Each row is a point on a tangle of strands that fork, close into loops and nearly touch. The rows are in no order.
Points whose rows are less than 92.5 apart are linked; no others are. Some points are linked to none.
nem: [ 21 -10 -28  -8 -15  -8 -49 -42  -6   2  10  22  -3  -4  32  32  36   3
  -8 -22   1  -2   5  -3 -10  11 -19   6  -6 -21  -3  -9  34  25   0 -37
  15  27  -7 -14  30  -9 -16  16   2  -2   1  -8   7 -24  16 -18   3  -4
  -6 -18  -4   8 -11 -16  -7  -1  27 -11  -7  15  -1 -38 -20   4]
vago: [-28  10  -6  10  25  24  30  10 -34   2  -5  -2 -25  -2 -45 -38 -38   3
  28   2  -6  -3 -14  42   5 -12  -5  -4  24  21  -7  -3 -22 -29   8  44
  -1 -36  18  22 -10 -16  12  -7 -14 -13  15   1 -12   1  -1   4   9  21
   6  15 -11 -34   8   1 -21  15 -24  40  -8   6 -20   7   4   3]
mizu: [ -1   6  12  17   3  -1  36  20  -1  13  -8  -5  28 -27 -21  -8 -18   4
  -2   9 -11  19   9  -2   2  12  11 -18   7  36  -1   8  -1 -27  -6  16
 -25 -14 -10   4 -15  -4   3  -8   6   0 -15  12  -5   7 -19  15  -7  10
 -12   8   4   0  14  -7  13  -6  -3 -11  -2  -6  -2   7  11   8]
Zazot: [  3   0  -1 -34 -39 -37  17 -46  40  -6 -15 -10  22  -8 -11  20  26  32
 -19   8 -17 -18  33  -6   5  45  14 -21   2   0  21 -17   8  27  -3  10
   7  22 -19  -8 -11 -30 -17 -35  20   2  -7 -12  15 -34 -11   3 -10   9
 -25  -8  35   2 -59  -9  16 -14  35 -23 -38 -11 -15   7 -22  14]
Vizo: [  3   9 -19  -5  -5   3  -3 -41 -32  18  17  19   0 -16 -14  -8   1  18
   7   0 -11   2   7  16   5  13 -22  12   1  12   0 -15  22 -11  -9   9
   0 -16 -22  -1  12 -20 -13 -19 -10  -8   5   4 -18  -9   9  -4  -7  19
  -6  -2  -6  -2   4 -23  -8  -8  10  11   0  -9 -18 -22 -12  -5]
Geluz: [ 21  17  32  23   1 -15  43  24   8  22  23  -1  51 -28   8  -8  -1   5
  -4  13  -6  19  28 -49   0   8  22   7 -26  34  -4  13  10 -16 -25   4
 -37 -18 -21 -17 -25  25  -5 -31   9   4 -23  17 -21  23 -13   9 -30 -11
  -3   7  -4  35  17  -2  31 -16   6 -25  10 -35  23  10  29 -19]
mog: [-16   1 -22   9  -4   7  18 -11 -20   7 -10   5  19 -29 -37   8 -16  11
  -6  -7 -25  13  -4  30 -11  29 -18 -35  29  38  -1   5  24 -37  13  18
 -21 -11 -13  12   6 -33   7   0  -4  -6  -1  10   8 -26 -20  21  10  30
 -38  -6   0 -22  -2 -20 -10   6  11  -5 -33  13 -38 -25 -14  28]
vaka: [-11  10  27   5  15  11  41  24  -7   3 -15 -20  -3 -12 -34 -30 -34   3
  20  12  -1   3   7  16  13  -1  19  -4  10  23   0  -6 -35 -24  -8  38
 -12 -30   8  18 -34  -4   0 -16   4  -9  -9   3 -16  14 -10   6  -5   6
   9  22   0 -17   6   7   9  -3 -21  14  -2  -6   4  29  18  -2]
milad: [-25  -8  22 -19  11   8  24   3  12 -16 -36 -28 -26  20 -45 -30 -21   3
  18  10   2 -21   2  40  16  -2  16  -5  21  -3  15 -18 -50   2   2  41
  18 -11  27  20 -37 -23   1 -15  12  -9  12 -12   2  -1  -4  -7  13   6
   5  17  12 -37 -24  19  -5   0 -19  25 -23   4  -6  37  -3  14]
debon: [ 12 -13   9   0 -13 -32   4  14  52  -8 -15  -4  36  -5  36  42  35  -5
 -38  -2  -3   8  19 -39 -14  22  16 -20  -5  -3   8  13  16  18  -1 -28
  -9  33  -5 -19  10   6   3   4  16  19 -15   2  32 -10  -9   9  10 -15
 -22  -8  25  26 -14   4  16   2  24 -48 -15  -6  11  -7  -3   6]
rari: [-19 -20 -19  12  14  22  -7  21 -10 -11 -26  -2  -2   5 -18   7 -13  -7
  -4 -17  -3   4 -32  35 -15   2 -23 -34  30   9 -12  14  11 -16  23  -2
   5   3  14  21  14 -23  22  39  -7   1  14  -5  30 -22 -10  13  31  11
 -27  -7  -4 -29   3   3 -21  25  -5   3 -26  33 -20 -17 -11  34]
Gola: [ -8 -10   8 -21  -8  -7 -10 -13  25 -16 -20 -20 -19  30  -4   0   5  -5
   3   6   8 -19  -1  15   6  -6  10   6   1 -27  14 -15 -30  24   4   6
  24  17  15   4 -12  -9   0  -6   5   2   9 -10   9  -1   2 -10  11  -3
  10   3  17  -9 -25  11  -5  -5  -2   7  -4   0   5  21 -11   8]
tad: [-12   2  -2  12   0   4  31   7  -7   8 -14  -4  24 -29 -34  -2 -19   9
  -3   1 -18  15   2  18  -3  19  -1 -28  20  38  -2   6   7 -34   3  22
 -23 -13  -9  11 -10 -22   7  -4   3  -4  -9  12   2  -9 -20  19   3  21
 -26   3   5 -14   4 -14   1   1   2  -7 -19   3 -21  -4  -1  21]
gef: [-17  11 -11  17  20  24  20   8 -38   8   3   6 -18  -6 -35 -32 -31   0
  21   0  -5   5 -19  30   2 -14 -12  -1  17  21 -10   2  -6 -29   3  25
  -6 -31   7  20  -2 -10  10   1 -17 -10   9   6 -13   3   0   8   4  17
   6  10 -14 -22  17  -3 -18   9 -19  31   2   7 -17  -2   4   1]
lapob: [-20 -15  -1 -29  -8   2 -32 -17  20 -26 -16 -20 -41  51   1   1   9 -12
   7   3  15 -31  -9  25  11 -16   5  13   4 -49  21 -18 -36  36  11   8
  41  24  32   4  -6  -8   4   6   3   0  24 -16  10  -1   6 -22  15  -6
  21   1  12 -19 -29  21 -20   4  -7  28  -4   3   3  21 -20   5]
deti: [ -8 -16   0   2  12  25 -34  41   5 -18  -5  -4 -23  35  20   5  -7 -28
  -1  -6  19  -2 -28  -6  -5 -27  -1  -5  -3 -32  -3  16 -14  13  18 -19
  10  13  24   8  11  22  14  45  -6   6   8  -4  23  12   2  -3  14 -12
  16  -4 -10  -3  16  22  -9  12 -20   5  20  20   7  12  10   6]
Vuzas: [ -7 -21 -23  15  14  23 -27  26 -13  -8 -16  11  -3   2   1  15  -3 -11
  -9 -23   3  11 -30  20 -18  -2 -26 -30  23   1 -15  17  24 -10  17 -21
   2   8  10  16  26 -10  16  54  -6   3   9  -2  31 -21  -2  10  27   1
 -20 -10 -10 -17  15   3 -17  26  -3  -3 -13  38 -12 -27  -8  29]
Fugal: [ -6  -7  -3   6   8  12  -6  10  -4  -4 -11   0  -9  11  -8  -5 -11 -11
   4  -6   4   4 -16  15  -3  -9  -8  -6   9  -3  -3   4  -5  -3   7  -3
   5   3   7  10   4  -6   8  17  -6  -2   4  -2   7   0  -1   4  11   7
   0   0  -1  -7   8   1 -10   5 -10   8   2  11  -2  -1   0  10]
duzez: [ 11   4  20  -9 -11 -26  15  -5  35  -2  -7 -15  13   1  11   3  12   4
  -5  15   2  -6  19 -21   3   3  24   8 -16  -4  10  -7 -17  16  -9   2
   1  12  -4 -10 -20   7  -9 -25  12   5 -10  -6  -4   9  -1  -1 -10 -11
   6   4  16  18 -17   2  18 -13  10 -18   1 -18  14  22   3  -9]
nubaz: [  8   5 -20 -12 -17  -8  -9 -52 -16  12  13  16   6 -12  -8   7  14  19
   2  -2 -12  -2  13  10   2  23 -19   7  -2   4   4 -14  23   3  -5   0
   4   2 -25  -6  13 -22 -15 -17  -4  -5   2  -3  -7 -18   7  -6  -8  18
 -13  -8   2   5 -11 -25  -3 -11  21   0  -9  -8 -15 -25 -18   1]
zivu: [ 11  -7 -20  16  -2   2 -13   0 -16  10   1  27  23 -29   9  26  14   1
 -22 -19 -10  24  -3  -7 -19  21 -24 -26  12  24 -10  13  52 -19   1 -32
 -17  10 -18  -5  31  -7  -1  27   1   4 -10  11  14 -21  -6  11   8   6
 -29 -18  -8   4  19 -16   2   6  17 -26 -10  16 -10 -47  -9  16]
tadi: [ -5  13   2  -3  20  26 -14  13 -34  -4  30   8 -46  23   8 -33 -22 -12
  21   1  16 -13 -18  -6  14 -39  -3  24 -12 -18  -2   4 -14   0   3  -4
  11 -15  13  -1  10  32   2  12 -20 -10  11   4 -25  28  18 -17 -19  -5
  42   2 -24   3  28  12 -12   8 -37  37  40  -2   7  10  18 -28]
zofa: [ -3  -1 -21 -19  -3   5 -40 -45 -19  -5  17  11 -36  21  10  -4  13   0
  15  -7  11 -23  -6  20  11 -15 -17  24  -6 -35  11 -20   1  21  -1  -7
  34  10  10  -6  19  -6 -11   3 -10  -6  19  -9 -12  -1  23 -28  -7   1
  19  -2  -9  -4  -7  -7 -22   3  -2  36   9   3  -1 -16 -19 -17]
pideb: [-10 -27 -16  -9   4  24 -57  25  12 -22 -12  -3 -24  36  24  24   9 -23
  -6 -16  19  -6 -23   9  -7 -18 -10  -7   5 -40  -1   8  -4  24  20 -23
  24  22  28   7  20   4  12  54   2   5  18  -9  35  -7   4  -9  25 -13
   7  -9  -4 -11   0  24 -19  16  -4   5   0  31   4  -1  -7  16]
naruv: [-19 -12  23 -23   2   0   8   2  28 -22 -35 -34 -29  32 -25 -18 -10  -3
   9  14   9 -25   1  24  14 -10  20   2  11 -22  20 -20 -52  19   1  27
  23   6  28  12 -33 -11   1 -11  13  -2  12 -13   6   1  -1 -10  12  -5
  13  13  16 -26 -28  24   0  -4 -14  18 -12   2   5  41  -4  10]
nuvo: [ 15 -10 -23 -18 -21 -15 -57 -46  13 -10  12   9 -11  12  43  39  43  -4
  -7 -15   7 -13   3  -5  -4   0  -5  20 -15 -45   4 -11  14  43   1 -34
  25  36   5 -18  23   0 -14  11   8   2   3 -14   5 -13  20 -20   5 -13
   8 -14   0  12 -23  -7  -8   0  22  -4   0   8   6 -22 -24  -4]
rived: [ 12  23  -6  15   6   5   7 -12 -45  27  38  28   7 -23   0 -22 -10   9
   6   4  -5  13   3 -14   5  -7 -18  28 -13  24 -15  -7  24 -25 -19   2
 -16 -36 -28  -6   7  14  -7 -19 -12  -4  -3  17 -36  16   8   1 -21   4
  10   0 -20  14  33 -14   3 -13  -3  10  28 -17   2 -13  11 -26]
fam: [ -7  -3   9   6  17  27 -16  48  -4 -15   3  -6 -27  31  11 -15 -22 -28
   9   0  18  -2 -26 -11   1 -35   5   3  -6 -23  -6  21 -20   4  15 -13
   4   1  23   7   4  32  16  34 -11   2   4   1   4  24   0  -3   3 -10
  26   1 -16   0  25  23  -5  11 -32  13  32  10   8  22  22  -3]
befo: [  6  -8  17 -14 -21 -37   0   6  68 -19 -19 -21  15  13  37  29  37  -1
 -28  11   5  -9  15 -32  -6   5  31  -1 -12 -26  14   5 -19  34  -2 -13
   3  33   6 -16 -12  14  -3 -17  21  19  -9 -12  22   1  -5   4  11 -26
  -4   0  28  18 -33  17  17  -6  23 -38  -9 -10  19  23  -7   0]
gotu: [  2   5 -10 -21 -23 -15  12 -50   0   9   3   2  14 -15 -21   5  10  28
  -1   5 -16  -6  26  10   7  36  -6  -5   1  12  12 -17  11   4  -5  17
   0   0 -26  -5  -3 -32 -15 -31   4  -6  -1  -3  -3 -23  -4  -1 -11  22
 -19  -2  16   0 -27 -24   5 -13  24  -5 -22 -14 -20  -8 -15   7]
Kupe: [  9  20  41  -5  18   1  22  15  -8  -2  17 -20 -19   7   3 -26 -24  -1
  22  18  11 -12  15 -18  21 -20  29  38 -21  -3  -1  -8 -41   0 -11  21
  -3 -23   8  -3 -27  35  -4 -33  -5  -5  -9   5 -36  35  10 -12 -32 -15
  39  19  -9  10   8  13  22 -15 -29  12  31 -24  29  36  33 -37]
Sitig: [ 15  18  46  -6   7 -14  34  16  11   2  12 -25   2  -3   7 -20 -13   7
  17  23   8  -8  27 -29  16  -9  38  31 -27   3   3  -9 -40   1 -19  21
 -11 -21  -1  -7 -38  31 -12 -44   6  -2 -15  -1 -34  29   7  -7 -30 -22
  27  20  -3  17  -1  12  33 -20 -15  -4  16 -28  31  40  31 -36]
Lol: [-17   9 -28  19  15  24   8   0 -44  12   7  18 -12 -15 -31 -22 -23   3
  15  -6 -10  13 -24  32  -9  -6 -25 -10  21  24 -13   4  16 -35   5  14
  -7 -27  -2  19  11 -14   8   9 -20  -8  11   9  -9  -7   0  13  10  18
  -8   0 -17 -27  21 -10 -23  13  -8  23  -5  15 -29 -22  -5   7]
Ludo: [-26 -11   7  12  19  20  24  39   3 -13 -36 -22  -8  12 -36 -19 -31 -13
   7   0   2  -3 -24  37  -3 -10  -1 -28  28  12  -7  11 -28 -17  18  25
   3 -11  25  25 -18 -15  25  19   0  -4   9  -6  18  -2 -18  12  25   9
 -11  10   1 -33   1  14 -13  18 -22  13 -18  18 -11  21   2  26]
Vit: [  6 -10  13  -6 -10 -18 -21  12  45 -16  -7 -14   2  20  41  26  22 -16
 -17   2  12  -4   1 -26  -6  -8  19  10 -13 -33   6   6 -19  29   6 -20
   5  30  11 -12  -1  22   3   3  11  14  -4  -6  17  10   3  -1  10 -23
   8  -3  14  19 -12  13   9  -3   8 -25  10  -4  20  16  -2  -2]
zivi: [-26 -16  -7  17  20  24   7  40  -8 -12 -25  -9  -9  13 -26 -11 -27 -13
   4  -7   1   1 -36  35  -9 -12 -15 -30  29   7 -13  17  -9 -18  25  11
   4  -7  23  26   1 -14  29  37  -8  -1  15  -7  25  -9 -13  13  29   9
 -14   2  -6 -32   9  11 -21  26 -19  14 -17  27 -15   3  -4  28]
danab: [-18 -10 -13 -10  12  25 -27   2 -15 -13   1   6 -43  36  -7 -17 -10 -13
  19  -7  13 -15 -25  27   5 -25 -15   2   7 -28   6  -3 -15  11  15   1
  30   5  26   9  12  -3   7  27 -11  -8  24 -11   7   1  11 -16  12   3
  20  -2 -10 -17   4  13 -28  17 -21  40   3  15  -5   2  -7   1]
pigem: [ -3  -2  -4 -24 -28 -20  18 -38  20   0 -14  -8  19 -12 -24  12  11  25
 -10   4 -19  -8  26   9   6  42   3 -24   9  12  17 -14   6   9   1  15
  -1   8 -19  -2 -10 -33 -14 -27  13  -3  -5  -6  11 -27 -11   5  -5  20
 -26  -4  27  -5 -39 -16   9 -10  25 -15 -35  -7 -20   2 -18  21]
seloz: [ -4  21   2  11  23  25   7  12 -48   8  32  15 -32  -1  -9 -41 -31  -2
  22   3   6   0 -14   0  14 -29  -8  25  -7   8 -13   0  -6 -20  -6  12
  -3 -38   1   5   5  23   3  -3 -22 -10   7  14 -34  25  15  -5 -20   4
  32   9 -22  -2  34   5  -6   0 -31  36  36  -5   4   5  21 -29]
pibu: [ 17   6 -16   3  -3   1 -26 -27 -27  17  25  27  -5  -7  17   1  14  -1
   4 -10   2   4  -4  -7  -1  -7 -21  20 -12  -5  -6  -5  30   1 -10 -24
   3   1 -17 -10  22   9 -14   4  -8  -2   2   3 -13   3  17  -8 -10  -2
   5 -10 -14  12  14 -15  -6  -6   8   1  17   1   2 -28  -6 -14]
domu: [ 14 -17  -8   4  -1  -2 -43  14  16  -9  -2   8   4  10  46  39  26 -19
 -21 -20  10   7  -7 -23 -15  -4  -3  -1  -6 -25  -5  11  15  19   4 -41
   3  28   7 -10  25  17   3  36   7  12  -3   0  26  -3  10  -4  14 -18
  -3 -11  -3  16   7   3   1   6  10 -25   8  17  12 -15  -4   5]
vum: [ 28  19  27  11  -5 -25  33   5  18  17  26  -4  39 -15  21  -3  12   9
  -2  15   0   7  29 -51   0   3  23  19 -35  16  -1   6   6  -1 -22   1
 -22  -5 -20 -21 -24  23  -9 -40   7   2 -17   7 -22  22  -1   2 -30 -19
   3   4   0  40   2  -4  29 -18  13 -24  10 -36  23  12  22 -28]
tizom: [-17   5 -32   6   3  15   7 -26 -39  12   5  15   0 -21 -38  -6 -15  13
   8  -7 -20   9  -8  37  -8  19 -25 -16  25  26  -3  -4  23 -33   6  20
 -11 -20 -13  15  12 -30   0  -6 -15  -8   9   7  -5 -23  -7  12  10  30
 -24  -4 -10 -26   2 -22 -19   5   8  14 -22  10 -41 -29 -15  16]
Fefa: [ -2 -10   1   3   0   1  -1   8  11  -3 -17  -5   8   0  -3   9  -1  -7
  -9  -4  -1   6  -7   8  -5   5  -4 -14  10   3   0   5   3  -1   5  -7
   0  11   0   4   5  -9   6  15   1   3  -3   1  17  -5  -7   7  13   6
 -11  -4   9  -3   2  -2  -1   1   0 -10  -5   9  -3  -4  -5  16]
sofan: [-21 -18  -9 -24   2  18 -41  -1   7 -24  -7 -10 -45  52   7  -2   4 -17
  12  -3  18 -25 -19  21   8 -24  -4   9   2 -51  15  -9 -28  29  17   1
  41  20  35   4   6  -1   9  25  -5  -2  26 -15  13   2   6 -23  17  -5
  26  -2  -2 -16 -12  22 -25  12 -14  35   2  11   2  16 -16   3]
tanun: [  4  16   7  20  -5  -5  45   8 -19  28  14   7  46 -45 -24  -9 -15  18
   0  14 -21  24  23 -12   6  23   8  -9  -2  52  -4   6  15 -38 -16  26
 -40 -33 -26  -5 -19  -2  -5 -27   8  -3 -16  22 -19   3 -19  17 -19  10
 -13   7  -1   9  20 -14  16 -11   5 -12   0 -21  -6   0  16  -3]
Zek: [  4  27  -2  17  17  17   9   3 -53  21  39  24 -15 -14  -6 -36 -25   4
  16   4   0   9  -7  -6  10 -22 -14  28  -8  19 -17  -3  11 -26 -14   7
 -12 -43 -15   0   6  21  -1 -13 -19  -7   1  19 -39  23  13  -2 -23   4
  25   5 -25   4  39  -3  -2  -6 -18  26  35 -11   3  -3  20 -31]
dat: [ 19  10  21  -4 -13 -31  27  -6  29   9   6  -8  30 -12  12   4  17  13
  -3  16  -1  -1  30 -33   2   9  23  10 -24   8   8  -2  -3  10 -16   4
 -11   5 -15 -16 -21   8 -13 -35  11   4 -14  -2 -10   9  -4   1 -21 -12
  -1   4  15  27 -15  -4  24 -16  16 -23   0 -26  15  17   9 -16]
nezof: [  8  -9   7  -1  -5  -5 -30  13  24 -12   3  -5  -4  22  40  21  14 -22
 -10  -5  12  -2  -8 -25  -7 -16  10  13 -15 -32   2   9  -9  23   6 -27
   4  26  10 -11  10  27   5  17   5  11  -2  -3  12  13   6  -4   7 -20
  14  -6   0  18   2   9   2  -1   0 -15  19   3  18   8   3  -6]
zer: [ -5 -30 -19   0   8  23 -49  26   5 -18 -18   2 -11  21  18  29   8 -19
 -13 -22  13   1 -26  13 -14  -6 -18 -18  12 -24  -8  10   9  14  21 -27
  16  19  20  10  25  -5  13  58   1   6  14  -6  40 -16   4  -3  31  -8
  -8 -11  -4 -12   3  15 -17  19   1  -3  -9  36  -1 -13  -9  25]
gezim: [ 11  15 -20   7   2   5 -13 -30 -45  26  34  33  -5 -16   5 -15   3   8
   9  -1  -3   7  -1  -2   4  -6 -26  24 -11  10  -9 -10  33 -13 -15  -8
  -4 -22 -25  -5  18   5 -14 -10 -12  -5   3  10 -28   4  15  -7 -17   5
   6  -5 -19   8  24 -17  -6  -9   5  12  22  -7  -5 -26  -2 -21]
deza: [ 17  -1 -23  -7 -13  -7 -32 -42 -16  10  16  23  -2  -8  19  16  26   5
  -1 -12  -2  -1   5  -3  -4   6 -22  14  -8 -10  -2  -8  33  12  -5 -26
   9  13 -15 -12  25  -6 -15   4  -4  -2   1  -4  -4 -13  16 -12  -5   1
  -5 -13  -7   9  -3 -19  -4  -6  20  -4   2   2  -3 -34 -16  -5]
keni: [ 14 -12 -16   5 -12 -10 -11  -9   2   6  -4  20  30 -23  15  38  24   5
 -31 -20 -13  18   9 -14 -15  32 -17 -24  10  17  -3   9  48  -5   2 -32
 -13  20 -18 -12  30 -12  -4  20   7   6 -11   7  21 -26  -4   5   7   7
 -33 -19   4  12   1 -15   6   2  26 -34 -19  10  -9 -43 -11  18]
Teb: [ -1  14   7  38  14  11  27  34 -20  16   6   7  23 -28 -14 -16 -23  -5
  -1   4  -9  27  -7 -11  -7  -5   0 -11   5  38 -17  19  11 -38  -7   2
 -32 -23 -11   5  -4  14  13   7  -5   2 -14  21 -12  16 -17  21  -7   7
  -7   5 -13   2  38  -5   9   0 -10  -5  15  -4   4  -4  18   0]
Dusag: [-15  -4 -12   6  16  26 -14  16 -25  -5   0  10 -32  21 -11 -21 -18 -12
  17  -8  10  -3 -31  22   0 -24 -18  -5   9 -11  -5   7  -4  -3  12  -3
  14  -6  17  13  11   0  10  29 -16  -7  17  -6   5   4   8  -3  11   4
  13  -1 -14 -16  15   8 -25  16 -23  32   9  17  -8  -3   0   2]
Mevem: [  1  -1 -19  29   8  12   0  16 -26  13   1  22  18 -30  -6   7  -6  -3
 -12 -13 -11  28 -16   2 -18   4 -23 -24  16  31 -15  18  41 -34   1 -18
 -24  -6 -15   7  21  -2   9  26  -8   4  -7  14   6  -9 -10  20   6   7
 -24  -8 -12  -6  31 -11  -3  10   4 -12   1  18 -12 -35  -1  15]
kope: [  9  12  43 -21   0 -18  38   4  19   0  -3 -29   3  -8  -8 -20  -9  17
  18  26   4 -13  31 -15  21   1  41  23 -18   2  12 -20 -46   6 -22  31
  -5 -18   0  -1 -45  12 -19 -47  15  -2 -11  -7 -27  17   5  -5 -24 -16
  19  24   5   6 -14  13  33 -18  -8   1   0 -23  23  46  20 -28]
kozep: [ 16  24  21  16  -2 -10  46   7 -18  30  27   3  42 -37  -9 -15 -10  21
   8  18 -13  16  33 -30  11  15  12  15 -20  41  -6   0   9 -26 -26  25
 -35 -38 -30 -13 -28  12 -10 -41   8  -4 -17  19 -31  15  -9   6 -32  -1
   3  11  -5  23  20 -10  25 -18   4  -9   8 -36  12  10  26 -22]
Lebol: [  8 -10  16  -9 -19 -42  13  12  68 -13 -21 -14  34  -3  32  36  38   5
 -37   8  -2  -1  24 -41  -9  21  27 -20  -7  -8  15   9   2  27  -4 -18
  -7  32   0 -18  -5   5  -1 -13  21  19 -14  -3  30  -8 -13   8   8 -20
 -20  -4  34  22 -30  12  19  -3  27 -49 -21 -11  12   9  -4   5]
gub: [  5  16  30  10  20  12  17  31 -12  -1  11 -11 -16   8   1 -28 -30 -11
  15  12  11   0  -1 -17  10 -24  19  21 -13   3  -7   8 -29  -7  -3   6
  -9 -20  10   0 -14  36   5  -8 -10  -3  -8  10 -25  35   1  -2 -20  -7
  30  13 -14   9  24  11  14  -7 -31  11  35 -12  22  28  33 -21]
ruda: [ 14 -17   1   9  -2 -13 -19  21  27  -3  -8   6  28  -4  43  44  28 -13
 -36 -16   2  17   4 -33 -19  12   1 -12  -2  -4  -3  15  25  11   1 -41
  -9  29  -3 -14  25  10   6  28  10  16 -13   4  32  -7  -1   4  15 -14
 -19 -11   6  23   7   1  11   6  17 -39  -3   8  12 -21  -1   8]
riv: [  2   4  26 -12   0 -10  22  -1  17  -1 -12 -21  -5   3 -12 -15  -9   4
  10  16   4  -9  15   0  12  -2  24  10  -6   1   9 -13 -34   5  -9  20
   4  -4   4   2 -28  -1  -8 -25   8  -3  -5  -2 -10  12   0  -5  -8  -5
  13  13  10   1 -11   6  14 -12  -8   2   2 -13  12  33   7  -7]
fen: [-27  -6   6  -1  15  16  27   6  -6  -9 -26 -16 -18  10 -47 -27 -28  -1
  20   5  -3  -9  -9  45   7  -3   2 -13  27  10   3  -8 -32 -14  10  40
  11 -18  20  24 -21 -26   9  -6   1 -10  14  -8   2  -4  -8   1  16  17
  -4  13   4 -36 -12   7 -15  10 -18  26 -21   8 -15  20  -3  17]
Davir: [ 13   3  -3 -29 -38 -42   3 -49  44  -4  -3  -6  18  -4  13  26  41  25
 -16   8  -9 -18  31 -14   2  31  15   0 -13 -14  14 -15   8  35  -5  -2
  14  28 -16 -17  -5 -17 -17 -34  13   6  -7 -16   7 -23  -1  -2  -9  -2
 -13  -9  29  14 -55  -8  13 -13  36 -23 -23 -17  -1   0 -20  -3]
Kuluv: [  0   8 -12  29  14  17   1  22 -30  14  11  19   2 -15  -5 -13 -16  -8
   2  -7  -2  21 -21  -3 -10 -13 -17  -7   6  21 -17  17  23 -27  -2 -14
 -17 -14  -9   9  13  13   8  22 -12   2  -4  13  -8   9  -4  14   0   3
  -2  -3 -19  -3  35  -4  -4   6 -11   4  18  10  -2 -18   9   2]
Bipon: [ 22   3 -15 -20 -33 -36 -38 -57  30  -6  23   5   1   8  50  35  55   7
  -9  -3   6 -18  13 -16  -2   3   6  34 -30 -41   3 -13  11  45  -5 -23
  20  34  -6 -27  12   6 -18 -19   8   6  -3 -21 -11  -5  21 -17  -7 -19
   9 -12   5  26 -38  -8   1  -4  28  -7   4 -12  13 -17 -21 -23]
tes: [ 21   8  -7 -23 -36 -43 -14 -51  44  -5  14  -1  14   2  40  31  52  17
 -15   4   1 -17  25 -24  -2  13  14  23 -30 -29   8 -12  11  43  -7 -12
  16  33 -12 -25   2  -1 -18 -33  10   5  -6 -22  -5  -9  12  -9 -10 -16
   0  -9  20  28 -48  -8   9  -8  34 -18  -5 -20  11  -7 -17 -19]
Rezov: [  7  -8  -5  -4 -13 -13   3 -12  15   1 -11   1  24 -14  -1  23  13   6
 -19  -6 -10   7  10  -4  -8  27  -4 -20   6  12   5   3  22   1   3 -13
  -6  17 -15  -6  11 -16  -2   2   6   4 -10   1  17 -17  -7   8   5  10
 -24 -10  15   7  -9 -12   6  -4  18 -25 -18   1  -7 -18  -9  18]
zabip: [ -4   6  19  16  20  21   9  43 -10  -6   2  -8 -18  15  -4 -26 -31 -20
  11   5  12   4 -17  -7   4 -27  10   5  -2  -2  -9  16 -24  -7   6  -1
  -7 -13  16   7  -7  28  13  14 -11  -2  -2   8 -10  27  -3   2  -5  -3
  24   9 -13   1  27  15   3   4 -34  13  30   0  12  22  28  -8]

A fork is a point with three links, a tip a point with one. Leave the first point through the second and follow the links. Name the first fork or tip that comes.
tadi; seloz | gezim
Rezov; Fefa | fen
Dusag; Fugal | mizu
Bipon; tes | nubaz
tes; Bipon | deza

Name the points in between on the shortest way along the links from the first point to the second, in order.
tanun; kope | kozep, Geluz, vum, dat, duzez, riv
Bipon; Zek | nuvo, nem, deza, pibu, gezim, rived
zer; naruv | Vuzas, rari, zivi, Ludo, fen, milad
Kuluv; vago | Teb, mizu, tad, mog, tizom, Lol, gef
